A landscape with many valleys, sampled at points; each row gives a point and its height.
A ball rolls from a point to the lowest of its 2 nearest points, and stops where none of them is lower. Distance is the straight distance between rows; heights are no part of it.
Q531 h=77.1: [158 141  89 169 115 134  74 118 119 101 176 102 130 137  86  79 105 134
 134  55]
Q256 h=22.6: [126 157 138 170 129 109 153 145 149 130 179 118  85 117 100 108 137  83
 143 109]
Q199 h=46.0: [166 103 117  93 126 139 120  89 133 174  99 161 155  85 132 174 136 140
  97 161]
Q930 h=65.9: [ 78 144 141  53 130 141 176 148  97 130  96 127 104 106 128 170 111 101
 172 157]
Q393 h=55.0: [113 114 134 180  67 118 113 105 134 141 195 169 140 123 149 106 107 178
  85 150]
Q31 h=76.4: [154 159 132 165  94  82  88 110 149 109 128 116 159 113 149 140 142 152
  67 148]
Q150 h=83.6: [162 185 166 169 148 126 134 109 161 167  99 135 155 129 152 135 112 161
  92 157]
Q719 h=54.3: [154 122 111  58 136 148 120  94 139 180  98 143 158  47 114 134 113 112
 127 161]
Q670 h=40.0: [114 142  97 126 142 162 131 138 156 161 181  82 157 117  88 136  91  98
 117 121]
Q125 h=43.6: [140 110 124 198  79 146  81 136 131  81 137 188  97 181 113  98 165 182
 115 101]
Q921 h=75.4: [111 132 174 101 146 129  99 128  93  91 118 123 161 148 130 196 147 157
  84 119]
Q350 h=82.8: [152 105 175 141 146  85 135 104 116 138 155 154 123 107 154 107 180 144
 114 117]
Q793 h=62.2: [116  83 115  30 122 135 158 139 109 134 121 152 110 101 119 167 127  89
 165 135]
Q902 h=52.4: [166  98 135  87 128 150 168 113 159 162 120 167 163 132 142 166 133 122
  84 150]
Q699 h=81.8: [131 144 139 133 157 154 138 131 168 170  74 122 147 133 147 167 104 145
 113 178]
Q109 h=69.0: [125  47  96 160 129 134 125 122 138 141 132 154 128 177 182  70  93 186
 149 126]
Q927 h=55.6: [ 98 112 111 128 181 153 123 123 125 136 137  96 116  87 112  86 143 118
 189 148]
Q707 h=61.4: [115 131 149 149  90  93 132 131 159 134 197 142 142 133 154 111  97 123
 111 170]
Q34 h=34.1: [171 150 123 130  91 124  97 109 108  92 175 170 155 127  96 147 156 104
  73  85]
Q233 h=13.6: [109 170  98 144 110 109 153 138 132 149 117 117  90  99 109 177 143  72
 123 159]
Q411 h=19.9: [ 88 167  72 158 133 137 173 177  94 199 107  78 123 129  71 161 127  72
 109 101]
Q934 h=71.6: [142 157 154  96 123 123 183 121 142 113  97  97  88 131 141 149 137 144
 142 113]
Q626 h=80.2: [ 96 151 155 121 162 148 164 176 173 161  78  74 120 130 130 154 109 128
 117 146]
Q271 h=57.9: [131 122 164 166  90 136  78 169 156  88 174 140 177 147  91  36 152 131
  96 115]
Q572 h=35.3: [131 141 101 126 131 131 110  79 111 127  86 109 104  89 128 168 155 151
 141 157]
Q255 h=44.9: [139 126 100  65 132 119 138 113 131 154  26 155 104  77 141 121 122 120
 175 158]
Q747 h=70.1: [145 159 127  79 106 112 162  97  99  85  84 112 144 142 172 136 121 147
 149 132]
Q638 h=35.6: [ 94  94 130 103 103  97 161 134 199 134  72 116  92 113 152 101 131 140
 165 189]
Q914 h=26.2: [111 154  85 144 114 113 121 112  99 109 109 113 109  87 102 188 202  89
 113 146]
Q142 h=73.6: [141 111 140 129 107 123 153  95 150  85 122 109  99 155 147 110 158 171
 134  90]
Q117 h=66.2: [111  66 145  16 124 115 128 133 112 130 101 125 142 102 151 131 103 132
 151 131]
Q938 h=68.1: [111  65 137 135 146 117  88 145 139 115 148  97 147 141 140 103 163 137
 108 100]
Q774 h=68.2: [ 86  98 130  61 108  99 121 131  97  83 125  85 126 113 153 134 115 123
 164 146]
Q476 h=85.4: [176 145 164 163 158 105 161 122 154 166 100 146 109 129 151 133 142 130
 115 119]
Q111 h=54.6: [134  93 124 135 145 153 110 116 156 204 153 148 125 110 119 149  78 147
 132 155]
Q982 h=43.7: [175 147 145 142  56 134 109  99  98  98 205 204 140 152 103 115 115 151
  91  84]
Q725 h=78.6: [134 155 102 162 144 179 110 116 131 101 114 101 125 142  95 120 152 138
 116  94]
Q351 h=6.2: [184 189 169 121 151 135 162 113  86 112 155 164 123 132 116 124 139 120
 136  61]
Q435 h=73.3: [122 132 131 131  89  90 119 120 131  97 109 136 176 153 187 142 130 136
  93 186]
Q728 h=71.3: [111 116 139 124  84 108 160 144 156  86 111 134 158 193 191 130 107 136
 108 154]
Q518 h=81.1: [144 164 111 172 140 163 137 124 134  93 105 126 109 127  81 109 221 109
 108  89]
Q482 h=54.8: [145  91 126  77 143  80 135 145 111 153 127 128 108  94 132 176 137  83
 109 115]
Q370 h=41.1: [128 111  78 103 149 141 112 105 132 155  42 127 100  67 118 136 169 116
 166 169]
Q97 h=71.0: [122  76 153  99 145  91 104 136 122 124 124 102 170 127 174 106 125 147
 107 133]
Q368 h=62.9: [105 138  87 130 183 121 127 153  49 162 138 109  99 106  97 140 114  76
 169 104]
Q311 h=27.6: [138 165 105  81 134 166 163 131 115 141 150 104 192 116 111 148  83  88
 108 119]
Q200 h=71.1: [122 125  93 155 119 104 106 119 108  99 158 130 119 157 140 106  99 118
 170 128]
Q860 h=25.4: [113 188  93 143 162 138 170 150 104 174  78  70  91 125 101 133 112 111
 149  79]
Q695 h=11.9: [ 82 147  73 122 109 116 135 179 129 181  76  92 107  95 100 172 114  74
 118 151]
Q547 h=30.7: [168 169 140 154  62 158  77 101 136  64 128 139 168 132  99  94 162 186
  71 106]
Q933 h=49.4: [149 136 125 140  71 134 129  77  93 141 213 175 149 130 147 100  75 185
 110 101]
Q478 h=48.7: [130 130 106 152 152 120  98 130 148 173 156 101 118 110 116 141  89 120
 136 140]
Q734 h=37.4: [129 107 108 183 111 106 146 119 178 108 159 137  75 141 109 103 182 105
 145 122]
Q569 h=55.9: [120 160 130 172 172 136  45 144  89 118 154  78 122 126  89 110 110 149
 123  72]
Q471 h=77.2: [ 84 101 137 108 140 103 101 190 150 172  83 145 148 117 143 124  87  83
 150 202]
Q166 h=19.1: [130 169 120  77 156 159 128 120  91 120 143 116 193 148 115 174  64 137
 100  99]
Q253 h=70.3: [106 114 147 101 178 166 149 141  74 109 125 140 124 157 119 175 150 115
 149 118]
Q61 h=19.3: [172 185 132 110 154 148 176 114  97 131 134 134 138 100 105 127 170  83
 118  83]
Q285 h=79.7: [171 139 152 179 112  84 106  90 133 135 142 172 139 101 153 124 174 152
  83 148]
Q605 h=73.1: [128 110 156 125 177 179 115 128 108 124 113 129 148 162 123 179 143 150
 106 111]
Q608 h=73.5: [170  67 124 110 131 109 129 102 120 130 109 128 162 150 182  92 127 176
  98  85]
Q851 h=28.5: [120 138  80 115 150 109 159 145 142 150  69  65  84 113 121 107 127  95
 166 111]
Q52 h=36.9: [130 110 147 203 134 137 134 131 127  89 132 183  77 196 133  99 155 164
 164 116]
Q811 h=75.2: [130  95 149 141 116 137 136 106 129  93 106 140 154 170 174  90 157 193
 115 120]
Q679 h=59.0: [126 104 143  88 125 149 111 123 167 209 108 131 137  88 134 134  44 181
 140 176]
Q448 h=37.3: [159 120 110 105 143 165 180  99 127 133 138 155 139 120 119 149 168  88
 112 117]
Q352 h=79.1: [ 79 128 170  87 166 126 139 199 158 177  73  95 117 102 126 139  81 110
 154 161]
Q534 h=66.9: [116  85 108 189 131 104  93 128 159 115 138 106 116 173 163  36 109 168
 157 114]
Q316 h=59.1: [101 156 140 146 172 122  96 162  55 114 164 110 114 124  85 129 145  97
 141  79]
Q140 h=1.7: [137 168 169 206 126 118 131 148 153 120 199 181 113 130 103  92 152  99
 124 135]
Q236 h=53.1: [127 171 112 154 187 119  75 145 103 151 131  93 137 125 116 134  72 118
 140 111]
Q27 h=48.6: [139 118 125  85 126  83 135 154 143 174  55 146  88  97 133 171 109  95
 131 150]
Q658 h=40.6: [120  85  94 135 130 114 149 120 158 117 114 120  76 137 128 155 168 109
 142 137]
Q284 h=74.2: [128 117  76 173  90 127  65 100 130  80 151  99 130 147 125  96 133 157
 140 114]
Q978 h=75.9: [136 142 122 167 173 164  91 128 110 114 108 144 154 164 131 135 142 134
 117 133]
Q171 h=16.6: [167 162 164 163 131 150 128 135 111 116 155 181 108 156 108 144 129 140
 129  86]
Q783 h=28.6: [145 120 141 158 150 164 168 132 119 119 134 194 101 197 139 125 120 121
 168 118]
Q872 h=74.4: [ 91  80 160  94 153 115 119 167 126 147 128 138 178 131 164 100  91 100
 141 181]
Q64 h=66.6: [111 154 181  99 117 116 154 137 123 133 180 133 128 135 140 166  87 110
 126 147]
Q388 h=63.3: [105 103 134 172 121 124 106 147 147  82 171 128 144 151 125  38 154 135
 136 121]
Q611 h=50.7: [117 111 140 178  65 154  66 156 151  65 161 158 140 163  85  99 171 148
  88 126]
Q623 h=69.4: [115 119 149  86  82 135 135  97 143 131 163 110 129 113 137 158  97 162
 131 150]
Q843 h=67.0: [115 138 112 124 144 108 148 158  78 115 163 128 107 141 126 128  91  61
 178 114]
Q539 h=71.7: [133 120 109 119  70 107 100  86 144 152 161 101 145  88 147 142  68 183
 106 152]
Q792 h=69.1: [107 143 199 123 108 122 181 150 148  99 157 143 125 179 163 130 118 126
 128 135]
Q436 h=32.1: [141  91  89 107 134  97 156 120 186 140  64  97 101 114 146  77 140 132
 161 139]
Q286 h=22.7: [148 171 130 123  69 159 111 105 121  59 167 118 152 135  91 104 152 134
  98  84]
Q738 h=67.9: [ 71 150 163 106 160 155 151 156  78  99 117 126 120 145 131 159 122 119
 179 162]
Q650 h=49.3: [102  66 101  91 147 148 160 119 146 121 119 104  96 106 113 111 183 104
 176 144]

Where does a ball stop that starts at each point below?
Q27 => Q695
Q719 => Q695
Q142 => Q793
Q476 => Q64
Q638 => Q695
Q707 => Q286
Q626 => Q351
Q539 => Q286
Q608 => Q351
Q109 => Q351
